Each scene shows the same named points in several views. A view is turned or mirrored, shifted and resized as a whole, has a little noise and may leave points out.

Scene 1
View 1
Z220:   61 -194  -39  -29   77    0 -110  130  -32 -104   80  272   60  108  -37 -295  145  -11  -77  315 -129   37 -107  -34 -379  -91
Z659:  -22 -126 -308  180 -206 -256 -150 -237 -181  309  -91   29 -208  206  149 -117 -165  116  -29   76  175  276   65  148  136  -56
Z153:   32 -382 -502  103 -224 -322 -495 -376   -2  357 -349 -148 -364  286  354 -223  -12  325  165  265  178   31    1   23   71  -31
Z464:  -35  -66  -13  102    6  -38   38  111 -197   23  168  285   29  119 -129 -237  -17  -75 -145  219  -44  208  -58   75 -222  -51
Z897:  -11  -69 -227  144 -240 -246 -108 -184 -223  256  -68   50 -148  158  124  -93 -142   94  -94   14  145  302   98  102  164 -102
Z501:  114  -60  -44  -57  -29  -68   -7 -283 -117   48  -71  170   69  -52  116  101  -84 -128 -208 -140   90  272  161   84  148  -98
Z676:   62 -187  -77  -17   78  -24 -129  -29  -33   -7  -14  217   11   70   22 -206   77  -26  -94  245  -55   80  -56   34 -222  -67
Z326:  102  -38   44  -34 -192 -114   42  209 -186 -159  107  239  195   62    0 -169  111   42 -206  -21 -144  140   52 -161 -150 -225
Z255:  170 -285 -111 -171  -22  -96 -234  -91   49 -118 -168  115   75   36  217 -146  176   93  -49  126  -77  -49   24 -149 -163 -147
Z531:   89 -196    8  -97  187   54  -74  -95    8  -83    1  298   78   -3    8 -122   80 -140 -108  218  -63   90  -52   31 -245  -28
Z21:  -31  -96 -115  127 -115 -124  -52  145 -182   75   94  204  -47  195  -71 -308   16   54  -87  237  -22  175  -64   15 -194  -99
Z286:  121 -186  -70  -73   -8  -53 -141  -79  -29  -57  -52  185   57   40   87 -118   85    0 -111  119  -44   87   29  -39 -129 -121
Z471:  -49 -214  -87  100   44  -51 -127  231  -83    8  119  236  -73  234 -123 -456  123   64   -2  492 -123   47 -215   -6 -448  -28
Z968:   37  -99  -79   31 -135 -115  -63   50 -151   -3   40  172   30  128   30 -195   43   47 -106   93  -35  151   12  -41 -106 -154
View 2
Z153:  133 -296   89   59   75 -328 -135  560  230   85 -144 -218  161  142  -61   40    8  287   96 -279  -53  -31  239  315 -328 -172
Z968:  -21  -24    6  -70   16  -21   18   71  -16  -95   58 -187   47  -35  297   50 -107   52   75 -148  231   66  -81  -46 -279 -258
Z471:  126  186 -147 -198   27 -134   25  104   48 -198  228 -234  -71 -298  391  -34  172   68  125 -292   96  -38  -14  -28 -511 -178
Z897: -114 -180  149  -20  157  -62   26  405  122   63  -59 -266  181  127  278  125  -78   90   37 -164  436   76   23  196 -238 -330
Z326:  -48   36  -25  -58  -60   86    4  -98 -173 -144   62 -146  -13  -89  343   25 -236   49   99 -131  317   99 -177 -192 -253 -279
Z255:  130 -147    7   24  -92  -72  -35  -41  -17 -117   16 -113   28  -13   74   16 -120   96  131 -118 -115   74  -35  -95 -268 -142
Z659:  -62 -204  143   -3  142 -112   10  420  161   56  -51 -264  183  134  218  118  -24   89   34 -168  332   56   62  224 -265 -279
Z464:  -33   63  -15 -163  102   34  112   16   17 -162  200 -236   18 -136  474   58   57  -75   58 -126  296   63 -122  -47 -355 -247
Z21:   -6   59  -42 -141   67  -61   38  170   25  -93  125 -210   18 -109  384   33    1   57   97 -213  299   17  -45    6 -379 -254
Z220:  116   68  -84 -132  -21  -41   29  -71   -8 -205  189 -185  -43 -201  331  -11   62    6  122 -178   43   26  -88 -125 -408 -164
Z676:   62  -49    1  -86   34  -28   50  -18   61 -146  132 -187   24  -65  292   27   44  -25   76 -114   47   57  -76  -59 -337 -169
Z531:   39  -95   53  -99   47   63  136 -181   78 -203  173 -187   57  -46  340   59   85 -162   56  -23   37  107 -150 -113 -280 -163
Z501: -115 -283  211   35   92  112  110  -10   63  -44    5 -186  189  195  251  141 -123 -105   21   30  221  180 -139    1 -127 -259
Z286:   47 -132   32  -36   -3  -13   30  -36   32 -132   56 -159   54  -18  215   37  -73    7   88  -93   25   83  -76  -74 -266 -177
View 3
Z968:    8  147 -134  -64   13   29   93  -87 -152   -4  127    3  -69 -276   -1 -116  136 -179    4   19  -50  -30  -56  -31 -109  115
Z676:  -30  178 -115  -56   21   30   99    8 -214  -40  126    9 -121 -289   -2  -22   84 -208    6  -48  -75   39   -7  -19  -84   82
Z897:  108   89 -124   87  -67   23   53 -279  -10   27  -41 -152   -1 -186   -4 -363  226 -159  -86   31  148  -41 -113  -83 -113  158
Z471: -128  263 -261 -143  145   14  156   21 -215 -128  303   99 -127 -448   68   64  285 -219 -167  -73 -133  -87   17  -27  -69  134
Z255:   97  134   39  -25  -72   78  119  -94 -219    2   41   43  -80 -168   -6   44  126  -93   24  -14 -168   35   73  -10   30  -61
Z220:  -76  201 -155 -132   70   15  120   35 -237  -55  227   94 -122 -358   23   69  122 -209   -9  -30 -166  -17    4    3  -83   90
Z326:   80  133  -78 -188   -6   60  103 -154 -173   68  259  128  -58 -293  -32 -124   41 -116  153  154 -207 -119 -168   38 -166   98
Z531:  -76  148  -97  -84   29   20   29  109 -241  -11  104   -2 -139 -275  -27  -33  -63 -263  152  -54  -57  115  -54  -18 -173  110
Z153:  148  152  -39  236 -112   71  141 -316  -49  -81 -185 -181   -4 -104   58 -144  520  -99 -408 -106  137   36  171 -120  165  -20
Z659:   86  113 -130  112  -53   26   55 -265  -10   -5  -53 -169  -30 -191    8 -366  294 -172 -160  -13  180  -32  -80 -106  -86  172
View 4
Z286:  -10 -100  266   51   55   25   66  -19 -121 -120  -45   76  -22 -108  -51  137 -120   22  -72  -22 -221  125 -136   89  102  127
Z255:   18 -100  246   45   88  -51  113   16 -169 -108  -35   14  -15 -167 -187   58  -87   45  -77   44 -176   75  -21  172  199  167
Z220: -145  -70  298   50  -82  -19  -24  -14   90 -285   86   75  -68    1 -106  -25 -234   17 -185  -91 -171  269 -162  145 -103  117
Z501:   68  -94  252   82  120  142   94  -66 -228   17 -166  139   32  -82  141  415  -33  111  117  -34 -396   36 -263  -66  142   42
Z897:  119 -135  290  177  220  178  130  -35 -470   45 -262  204  -21 -145  237  172 -237  -83   48 -101 -176  205 -191  -85  211   -1
Z326: -251  -18  193   80  192  109  224  -36  -99 -259  -29  105  -79   34  -30   36 -147  193 -104 -168 -268  169 -262  -16   82  -14
Z21:  -85 -101  297  125   74  107   51  -12 -185 -166  -79  171  -75  -25   95  -26 -335  -62 -119 -176 -108  343 -213    9    2    7
Z471: -103 -125  332  113  -66   -3  -46   25  -25 -260   46  130  -99   -6  -33 -198 -392 -145 -242 -144  -29  407 -132  131 -102   99
Z464: -113  -83  293   99   12  131   -3  -65  -57 -194  -31  172  -52   34  113   98 -287   -1 -101 -187 -214  322 -285  -24  -87    6
Z676:   -3 -107  300   59  -22   19   -6  -22  -71 -151   -5   94  -21  -63  -21   96 -192  -28  -87  -52 -191  209 -137   87   23  110
Z531:  -31  -83  294   34  -90   28  -63  -57   68 -143   26   78   10  -25   12  251 -117   69  -39  -53 -308  145 -220   55  -71  114
Z659:  187 -173  317  177  180  148   64  -22 -500   88 -278  212   -8 -183  239  139 -287 -161   42  -79 -127  232 -146  -63  198   22
Z153:  394 -253  370  176  186  -18   70   55 -640  142 -264  122   -7 -348   61  -52 -312 -331  -34  100   86  187  122  161  384  185
Z968:  -71  -84  256   96  129   98  128  -29 -185 -135  -79  116  -57  -48   46   50 -219   27  -74 -119 -199  205 -198   17   70   35
View 5
Z326: -210  141  -55 -170  110 -230 -128   87  154   72   26  -65  108 -175  -20  358  108  -37  -48 -164  -15  -35   54  158   55  222
Z501:  157  258  -11 -130   -3   53 -149 -234   47  -16   90  -15  294  -90   76  288   57  -27   22  143  136   42  217 -116  101  263
Z153:   54  208   74  148 -241 -112    7 -451  118 -134    9 -263   41 -206  129 -166   14  644 -122  663  256 -317  -50  140   -2  -40
Z255:  -94  -75  -73   -5  -21  -75   34 -147  166  -17  -14 -315   98  -55   92  113  100   56 -114  148  111  -52   69  275   11  134
Z897:   65  428   60  -69  -97 -125 -184 -252   60  -50   61   27  178 -238   50  154   32  355    3  308  148 -153   60  -90   87  146
Z286:  -25   28  -71  -67   24  -83 -110 -124  105  -32  -21 -170   61  -94   76  221   80   47  -70  129   94   49  123  213   50  186
Z220: -109  -71 -136  -80   50 -250 -219   12   79  -47  -98 -137 -175 -130   40  293   95   82 -107   50   21  148   66  417   24  153
Z531:   97  -33 -133 -123   40  -67 -236  -96   18  -81  -32  -75  -36  -41   60  360   67  -81  -48   88   64  265  220  237   68  247
Z676:  -12   -4  -99  -59    8 -148 -194 -116   60  -72  -48  -98  -92 -102   51  250   87  100  -83  144   84  114  118  289   36  176
Z968:  -92  175  -33 -111   36 -202 -181  -60   99   -4    0  -58   26 -184   29  277   65  150  -61   51   66  -21   70  149   36  163
Z464:  -37  172  -97 -152   72 -248 -363   -4   37  -37  -48   72 -139 -200  -18  396   52  113  -35   39    9  162  105  188   60  232
Z471: -168  -33 -135  -43   22 -394 -317   34   84  -97 -147  -69 -379 -233    2  270   76  301 -136  129   -6  111    3  500   10   90
Z21: -105  208  -45  -87   11 -310 -298  -24   80  -39  -35   19 -142 -252   -1  287   56  290  -66  100   34   14   34  214   69  140
View 6
Z531:  154  -12 -121  123  227  283  276 -134  -10 -199 -210  160   48  225  112   83  123  129 -205  -51   -2 -111   -3  -50  248 -288
Z471:   30  197  191  148  205  133  320 -188  273   50 -344   -4 -100  259  121  -79  276  -94  263  114   -2 -153  199  113  328 -484
Z897: -245   51   52  -16   14 -131  135 -123   55 -125 -230  236  -51 -271   50 -195 -326   60  -49  164  199  100   45 -216  361   -2
Z326:  117  -54  158   26  140   -7   96  -89  207  -23 -135 -111  116  -80  -73  182  -63   -9 -177 -193 -113 -123   51    4  238 -374
Z21:  -71  131  171   82  114  -39  243 -219  213  -26 -301   67  -35    2   56  -42    3  -52   60   54   10  -39  120   -4  359 -339
Z968:   -2   43   79   47  107   20  149 -103  134  -42 -201   32    8  -51   -1  -18  -85    0  -42   10   18  -89   71  -46  272 -272
Z676:   93   29  -16  111  200  194  260 -145   84 -121 -237   87    3  190  112   24  115   52  -62    7    0 -119   57  -16  263 -317
Z659: -288   95   29   21   30  -85  147 -148   31 -120 -275  275 -104 -228   84 -304 -317   60   56  248  258  106   47 -227  375   30
Z501:  -11 -107 -147   11   99   78  128  -78  -96 -270 -136  249   98 -130   59   40 -253  191 -372  -24   90   13  -70 -232  257  -44
Z220:  144   66   73  137  222  205  237  -94  158  -11 -248  -38  -25  237   75    4  199  -15   69    9  -39 -191  110   66  236 -408
Z464:    0  123  130  104  160   50  325 -268  160 -114 -302  135   62   97   56   99   70    3 -119  -35  -24  -20   70   -6  382 -406
Z153: -290   75  -38    4   67   69   -2  119    2   42 -230  139 -312 -183  144 -664 -270   58  466  490  448  -77  144 -228  202  192
Z255:  164 -137  -84   54  205  265    8  133   30   -1  -93 -107  -44   61   47 -146  -50   73   67   53   73 -252   52  -50   76 -144
Z286:   91  -55  -60   65  185  183  132  -24   41  -76 -152   35   11   58   54  -47  -30   79  -44   22   58 -148   42  -62  179 -187

Which points are out of place in each view (at most two, in the order of its rows)? Write - if all are in place.
view 1 -> Z531
view 2 -> Z897
view 3 -> Z968
view 4 -> Z220
view 5 -> -
view 6 -> Z676

Scene 2
View 1
Z161:   41  147   10   98 -215  108  157   32  132 -103  -39  113  -67 -158  -88   65   54   86   99  -19 -199  182 -285   57 -145  -34
Z186:   -8  135   28   86 -184  114   86   66   67  -35   64  171 -149 -164 -112   89   46   89   89  -12 -221  107 -293  -22  -57  -37
Z717:  -77   53  -20   15 -106  -85   41   96 -189    5  203  194 -218 -160 -117   45   46   58   77  -38 -238  -89  -91 -200  223  -22
Z913:  -20  -65   76   39 -119 -157  155   89  -78 -214  158 -101 -113 -119   19    7  195   78  271 -103 -276   -4   90 -322   95   40
Z917:   32   84  -72  -73 -230 -150  169  187 -100  154   99  308 -273  -92 -373   47  -83   81  -50 -133 -261  -70 -105  -71  266  -78
Z815:    8   57   78  105 -171   14  168  -32  113 -286   29  -68  -20 -175   94   46  166  127  256   -4 -209  168 -132  -91 -148   37
Z317:  105   53  -78 -116 -330 -212  353  -21  102  -32 -153  215  -37  -95 -186   26 -122  176    2 -108 -174  107  -49  154   47  -94
Z975:  148   81  141  112 -278   50  290   93  286 -247  -73 -151    2 -116  -65   -8  150  131  219 -119 -239  288 -167    9 -263   37
Z893:   -9  218 -139   -3 -243  101   99  -18   32  113  -60  465 -130 -176 -214  116 -144   97 -105   76 -154   89 -418  228  -14 -125
Z412:  -83   56 -121  -58 -113 -127   54   74 -235   83  166  324 -222 -158 -167   78  -24   59   10  -17 -220 -124  -74 -156  313  -70
Z246:  -55   99  -21   36 -133   -7   63   13  -65  -50   99  209 -134 -177  -68   76   28   76   76   13 -214    7 -200  -69   67  -33
Z749: -102  166    4  174  -84  211  -62   15  -35  -61  169  210 -152 -220    5  117   89   40  114  132 -208   60 -389  -88  -85  -19
View 2
Z893: -227 -104 -126 -424 -232 -409   97  186  -96 -180  232  176  -42   84   33 -117 -464  -36 -139  131 -512  -65  420 -269  -71  122
Z186:  100 -101 -289 -241   17 -273  124   92   39 -204  118  141    1  -92  332 -199 -379 -172   25    6 -309  115  224 -178 -147   -2
Z161:   83 -135 -380 -254   34 -300  256   89  -15 -232  210  101   39 -113  430  -90 -314 -189   57   88 -360   40  313 -117 -171   21
Z749:   49   40 -424 -145  103 -210 -117  214   95 -277   50  148  -59 -149  132 -155 -459  -90  129   43 -186  199  265 -223 -159  -82
Z717:  182  -22   96  -59   35 -148   10  -12  151 -180 -166  218  -70  171  104 -192 -258 -163    7 -178  -46  268   -1 -317  -28  -36
Z913:  431  -29 -183   68  329  -91  274  -66  154 -247 -113   74   74   41  552  -74  -53 -317  146 -188    2  266   14  -96 -187  -67
Z975:  283 -231 -455 -191  219 -246  528  -32   -1 -249  214  -10  140 -201  819  -42 -142 -359  111    4 -334   56  267   63 -253    3
Z412:   84   13  272  -71  -56 -221   10   12  119 -184 -177  279  -75  303  -29 -178 -304 -129 -103 -187  -99  217   68 -382   20   30
Z917:   70 -164  322 -260 -248 -301  227 -118   51 -123 -126  298  -63  274  154 -316 -318 -171 -216 -152 -295   83   13 -305   53   69
View 3
Z161:  -40  193  117 -126  -53   -6  128  -91  -14   60    5 -168   49  -49   89   30  -68   55  125  126  -54  -16 -230 -141   91  130
Z917:   68  237  159  -40 -206  117   87  -48  -73   81 -203 -292   -9  -94  -92 -201 -112  -69   13  -87 -156 -267   53    4  152  -12
Z893:  -97  401  112 -167 -196   69  121  137    8   49 -170 -272  124  -54  -64    2 -115  108  145  141 -114  -55 -116  -33   84  117
Z815:   19  -51  112  -70   42  -57   58 -154  -58   94   68  -54  -56  -22  218    5  -72   26  121   66   51  -10 -253 -160   47  100
Z717:   29   17  152   -7 -135  112   98  -10 -150   36 -166 -230 -153  -34   99 -159  -75   -6   23  -18  -83 -204   82  -26   57  -11
Z317:   40  227  124 -114  -86  -31  -81  -45   47  175 -120 -153  116  -79 -100  -78 -192 -101  121 -121   40 -109 -223    3  135   75
Z975:   44   78  129 -108   66 -100   69 -320   43  136  198  -67   33  -71  145   13  -57  -39   93   35   18   -1 -348 -202  128  147
Z186:  -36  183  132 -105  -86   51  148  -65  -44   24  -16 -191   -9  -48  108  -12  -40   55   77  112  -87  -83 -136 -119   89   90
Z412:  -13   92  137  -39 -181  153  111  108 -148   27 -225 -244  -92  -23   46 -121  -77   31   54   20  -88 -195  100   -2   56    2
Z749:  -74  101  119  -93  -98   87  229   29 -114  -19  -45 -188  -71    0  201   21   -9  152  102  233  -88  -50  -75 -141   12  102
Z246:  -24   85  128  -62  -88   87   93   14  -93   65 -112 -193  -59  -32  116  -37  -84   39   83   63  -55 -123  -46  -71   54   46
View 4
Z975: -368 -170 -103   77    3  -25  -41  -51   44   19 -264   16    1  163  226    2  329 -233 -213  -73  147   28  -30 -148  -75   87
Z186: -192  -51  -20  136   17  -22 -196   39  -30   78  -21  178  -62  -12  100   52  225  -20 -213  -48  -26   20  -87  -82 -108  -26
Z317: -118 -253  -98   71  133 -138  -77  164  237   74  -99  103   67  -50  196  196  214   27 -195  139  128  127  -20  -10  -92 -137
Z917:   55  -40 -111   12   74 -205 -282   49   87  120  -69  296 -123  -73   57  109  171  199 -177  188   -5  205  -69    4 -224 -197
Z815: -228 -116  -31   65  -18    4   70  -75   -2   80  -69   -9   -8  104   83  -59  203 -164 -178  -94   83  -37   18 -100  -25   71
Z161: -339  -98    1  206   34   64 -151   41  -15   57  -22  103    7   33  191   90  270 -121 -230 -126   13  -41 -100  -93  -54   33
Z913:  -59  -51  -86  -48  -36  -90   87 -175  -66   82 -150   16 -112  119  -21 -153  129  -91 -150   -4   84   25   83  -88  -63   22
Z246:  -52  -18   -9  119   20  -46  -85   28   -2  114   42  153  -64  -50   34   35  132   69 -192   11  -36   34  -45  -26  -70  -83
Z717:   83   19  -35   -1   12 -133 -123  -45  -50  134   27  194 -147  -46  -62  -33   91  147 -159   77  -49   78   -6   12 -130 -118
Z412:  153    7  -45   41   42 -149 -145   32   16  143   86  227 -136 -107  -52   28   56  224 -165  130  -55  121  -17   48 -135 -189
Z893: -189 -105    4  266  120   -2 -309  234   80  101  106  265   31 -147  208  260  243  114 -242   13  -47   45 -172   -8 -122 -132
Z749: -170   42   57  197  -28   55 -174   -3 -140   85  127  164  -89  -35   44   -2  179   16 -208 -120  -94  -79 -109  -46  -60   10
View 5
Z717:  127  -39 -173  131   61  255  -38  -19  271   34  143  150   86   36 -126  -38  -67 -161  300  -17  198   22  -80   61   64 -139
Z246:   66 -122  -41   97   11  197  -58  -38  207   41  123  139   18   37  -67   49 -178   27  245    1  231   55 -208   66  147   -7
Z917:  114  184 -193  365  128  207  -79   48  301   95  174  262  -20   93  -64  -66   77   77  368 -305  281  -38 -102  147  193  -38
Z317:  169   94   39  272  118   47 -161   42  134   52  106  177  -46  205  -80   -5  -44  431  220 -235  124   44 -194   96  252  167
Z161:   80 -149  149   11  -79  113 -211    1  117   43   -6  181   19   45   91   11 -230  265  180   10  221  117 -364   87  189  103
Z975:  288 -162  273 -137  -92   -7 -339  -11   -1  -47  -70  170  118   77   91 -163 -219  465  121   48  -26  190 -240   24  126  108
Z893:  -95  -23   35  254  -24  193 -133   41  241  161   33  263 -150   48  105  140 -183  203  260 -173  489   19 -465  184  300  159
Z815:  247 -190  174  -55  -19   50 -209  -16   53  -31   26   73   94  110  -16  -31 -221  316  140   71   -8  135 -207    6  132   81
Z749:  -22 -267   41  -45 -114  251 -103  -35  194   61    7  141   20  -28   48   70 -313  -66  220  130  346   78 -362   80  125  -22
Z186:   73 -133   56   13  -61  169 -184   -8  175   56   -3  211   40    4   83  -18 -209  141  204    7  265   88 -319  103  156   22
Z913:  317 -188   34  -97   18  122 -162  -37  100  -78   98   45  211   85 -136 -117 -139   54  201  139  -95  127   -8  -32   16 -105
Z412:   58   37 -229  267   91  267   29   -3  328   74  192  178   24   44 -150   28  -37 -161  333  -99  267  -29  -89   83  125  -78
View 6
Z893: -120  -99   65   93  183   -7 -240  236 -180 -174  270  -78   82 -203    8  260 -234  172   45  -22  -76  137    2   83 -231  -20
Z717:  -93  -80  -25  172  117  112   14  -83   44   74  291  -35  237  -68  109   67 -134  -18 -271 -147  -97  -10  173  -48 -364  -55
Z186:  -83  -89   81   -8   98  140 -119   16  -89 -166  169  -38  159  -47  155   99   49   57  -12  -27 -124   26  262   -3 -223  -32
Z749: -153  -28  167   48   72   90 -140   60  -39 -126  184  -44  152   87  212  178   61   74  -73  -93    3  -12  157  -25 -195  -28
Z246:  -80  -38   37  145   64   47  -57  -11  -31  -32  221  -36  158  -66   92  119  -83   26 -155  -48  -81   29   90  -21 -229  -40
Z913:   -2  -23   -8  123  -35   90  106 -329   73   54  100  -10  160   -3  156  -92  106 -111 -179   49 -100    1  208 -108 -164  -97
Z815:  -18    9   72   88  -46   18    4 -201   -9  -78   51  -27   52   20  146   -8  175  -43  -38  144  -53   81  104  -50  -24 -109
Z317:  -14  -72  -96  235   97  -50  -23  -76  -75    2  211  -68   45 -282  -77   42 -240    1  -61   92 -155  165  -20   29 -174  -88
Z161:  -54  -47   60   21   53   19 -137   -7 -129 -180  113  -61   60  -96   90   82   30   62   66  106  -94  108  114   14 -110  -49
Z917:  -51 -174 -119  157  213  112  -16  -10  -81   13  344  -69  218 -307  -44   50 -306    9 -142  -73 -245   47  189   32 -423  -49

Which points are out of place in each view (at most two, in the order of its rows)? Write - if all are in place.
view 1 -> Z913
view 2 -> -
view 3 -> Z412
view 4 -> Z161
view 5 -> Z917, Z815
view 6 -> Z186, Z317

Scene 3
View 1
Z777:  178  169  -88  -76   12 -115 -218 -195   22   35    9   44   50   13 -155   20   23  -50  123  -58   78   36   61   25  -44   -7
Z970:  264  152 -111  -40   19 -203 -291 -205   15  -20  -65   31   -2   -8 -214  235   33  -22   44 -125 -122  207  -68   60  -49 -108
Z75:  -16   90   19 -155 -116  -18 -189 -363  117  133  145  135  -14    2  -87   44   11 -163  311  154  163  -91  143    2  -66  -95
Z686:  -95  154 -153   23 -129   84  -25   -2  113  130   62 -230  -12   32   16  -15  -93 -218   33  208   42   32   34  134   24  -57
Z553:  285  120   -9 -163   45 -221 -321 -367  -15    6   13  214   -9   -6 -226  123   65  -12  222 -146   39   36   51   -8  -76  -28
Z53:   19  199 -185   35  -52   21  -79   13   54   67   10 -209   36   32  -63  -10  -65 -145    8   73    6   81    5  108   23  -38
Z374:  328  194  -35 -130  125 -200 -276 -218 -105  -57    9  159  108    7 -221 -125   38   41  181 -193  160  -56  114  -47  -16  127
Z918:  212  177 -115  -50   22 -127 -175 -117  -14    7  -11  -22    5   13 -152   38   -6  -66   68  -66   23   69   19   43   -3   20
Z710:   25  253 -231   78  -31   46  -43  137   36   40    4 -281   98   60  -61 -134  -72 -150  -78   70   35   85   23  102   72   12
Z988:  129  113  -98  -55  -55 -117 -190 -197   65   47    3  -12  -56    0 -100  166    9 -111  110   21  -54  106  -14   73  -34  -78
Z636:  118   92 -106   13  -96 -136 -111  -63   66   96  -38 -153 -182   13   -4  270  -21 -144   42   87 -155  156  -98  152    9  -88
Z983:  432   92  -44  -82   62 -350 -268 -169  -66  -37 -103   88 -158  -21 -143  271   40   39  100 -221 -164  174 -101   79  -25   13
Z117:   70  114  -12 -154  -44  -60 -266 -413   75   81   94  176   38    1 -166   76   31 -110  276   36  132  -25  125   -7 -104  -98
View 2
Z983: -429  110  181  124  -28  294   18  -47  -24  -35 -232  -98 -145 -137  186   76  473 -143  -41   27  -63   70  131  -25  212   85
Z777: -320 -103  151  146 -153  141 -144 -127  136  -38   47   85  -76 -196   51   95  321 -126  119   42    7  -21    3   71  107  191
Z117: -370 -266  255  154 -228  168 -178 -259   73  -25  177   11 -199 -162  -24   -9  265 -133  198  159   12  -76  -74  169  288  211
Z553: -411  -63  280  144 -154  212 -163 -108   18  -31  -17  -95 -251 -160  104    1  381 -201  129   97  -56  -11   59   85  262  218
Z988: -324 -111  100  169  -66  245   -9 -230   98    2    8   88  -61 -145   25   98  306  -65   63   87    5   -4  -81   62  141   46
Z710: -228 -109 -101  155 -129   89  -94 -154  331   20   84  349  230 -200  -11  254  245    8   68  -63   68  -50  -79   -2 -208  115
Z374: -370  -26  258  102 -274   58 -311   43  115  -87   25  -11 -145 -245  141   60  387 -213  153   -7    6  -24  134   40  106  374
Z53: -262 -139  -29  165 -103  143  -52 -209  264   35   70  269  123 -154  -36  209  235   10   67   14   51  -47  -98   27  -83   60
Z918: -319  -62  110  127 -139  155 -110 -117  156  -18    6  106  -15 -171   71  123  341  -85   61    0   -5  -14    6   23   57  170
Z686: -197 -237  -20  179 -177  133   34 -268  185  -23  164  298  185 -131  -37  196  224   93   27   22  117  -50 -133   27   25   59
Z75: -292 -370  227  164 -260  148 -122 -325   48  -62  263   94 -121 -147  -63   18  192  -61  178  161   74 -101 -115  167  312  177
Z636: -299  -95   11  190   -8  294  179 -294   88   -3  -44  154   66  -66   30  154  303   40  -49   42   35   38  -92   11  113  -97
Z970: -405   45  121  139   32  297  -48 -139  129   51 -145  -15 -143 -141   68   81  386 -157   56   53  -96   41    3   35  103   57
View 3
Z710:  -59  -16    7  -95  -25  -17 -117  -25  146 -116   -6  -28   60  -23  -74   55   72    8   35    9 -122    0  114   82 -104 -130
Z636: -131  -67   49 -103  124    9   -7  111  101   54  -44  -58  -60 -165   45  201   83   42  -42 -163   27  155  244  146 -250   53
Z374:  -49 -142   34  -79 -139  163 -145  -44   57   24  -40  273 -174  183  270  149   83  168 -142   10  223   59   21   17  -63  -65
Z686: -112  -43   28 -149   69  -39  -48   11  152 -187  -42 -113   84  -31  -74  126   47   39   82  -32  -17  163  230   43 -149  -76
Z777: -120  -62   34  -99  -18   51  -24   22   59  -13  -16  114  -97    7  131  161  109   99  -69  -68  137   63  177   57 -114  -16
Z553: -127 -116   57 -101  -45  144    0   57   -5   66  -22  221 -211   92  289  211  118  186 -156  -88  313  115  162   25 -130   43
Z117: -132 -107   35 -156    6   80    2   25   54 -131  -45   85  -94  121  186  216   62  183  -36  -26  292  243  223  -51 -122  -14
Z988: -132  -70   48 -104   53   52    3   60   52   -1  -20   54 -100  -35  121  188   85  100  -48 -123  137  117  226   75 -169   26
Z970: -152  -50   44  -67   17   90   32   81    5  131   36  176 -168  -83  184  174  166   95 -137 -141  144    1  204  140 -126   36
Z53: -103  -39   20 -101   25  -12  -51   14  107  -94   -7  -12   23  -37  -40   94   80   34   30  -33  -23   69  181   65 -122  -80
View 4
Z553:  180 -125   61   15 -177  105  -71 -127   36  157   66 -112 -327  -15   12 -157  203   14   73  -35  -43  -92   69    4  -65 -144
Z374:  163 -210  143   23 -196   -2  -45 -151  139   58   46 -213 -227   13    2  -92  188  -13  222  -35   47  -97   49   42  -70 -115
Z983:   75 -117   38  112 -121   19  -51   -9  -21  132   28   34 -354   76   48 -182   78  123   29  -35   45 -194  -32  -33  -92 -131
Z918:  106  -99  117   23  -63  -28    0  -94    0   97   49  -75 -132   -8   59  -46  110    1  125  -83    9  -73    8  -28  -23  -90
Z970:   98  -54    4   51  -40    2  -39  -88  -94  159   39    7 -283   62   48 -130  110    2   83  -57  -43 -151  -18  -43  -30 -103
Z710:   50  -50  155  -19  102 -186   90  -93  -54   33   65  -77  120  -22   96   75   28  -75  206 -140   24  -25  -63  -65   54  -43
Z777:  149 -101  111    1  -79    5  -23 -133   11  111   60 -125 -144  -37   36  -56  154  -38  129  -75  -23  -45   38   -8  -20 -101
Z117:  213  -73   97  -61 -107  135  -66 -172   14  165  105 -163 -180 -144    7  -75  249  -59   47  -64 -119   47  118   -4   -2 -141
Z53:   91  -27  126  -15   73 -106   43  -92  -72   87   82  -51   38  -56   93   39   57  -54  137 -128  -21   -4  -23  -66   42  -65
Z988:  123  -25   66    3  -17   21  -17  -70  -77  150   76  -21 -137  -65   69  -68  113   -1   25  -99  -56  -45    6  -52  -10 -114
Z686:  109   16  162  -46  106  -81   62  -65  -91   91  110  -47  137 -158  108   88   61  -53   70 -158  -50   80  -20  -91   61  -66
Z636:   60   26   62   34   56  -27   15   15 -125  148   70   83  -85  -74  105  -44   27   69  -43 -131  -23  -54  -48 -105    1 -101
Z75:  247  -69  182  -84 -101  110  -44 -151   57  132  126 -203  -42 -228   24   -1  232  -60   22  -94 -112  120  124   -1   15 -141

Which points are out of place in each view (at most two, in the order of its rows)? Write - if all are in place.
view 1 -> -
view 2 -> Z686
view 3 -> Z777, Z117
view 4 -> Z75
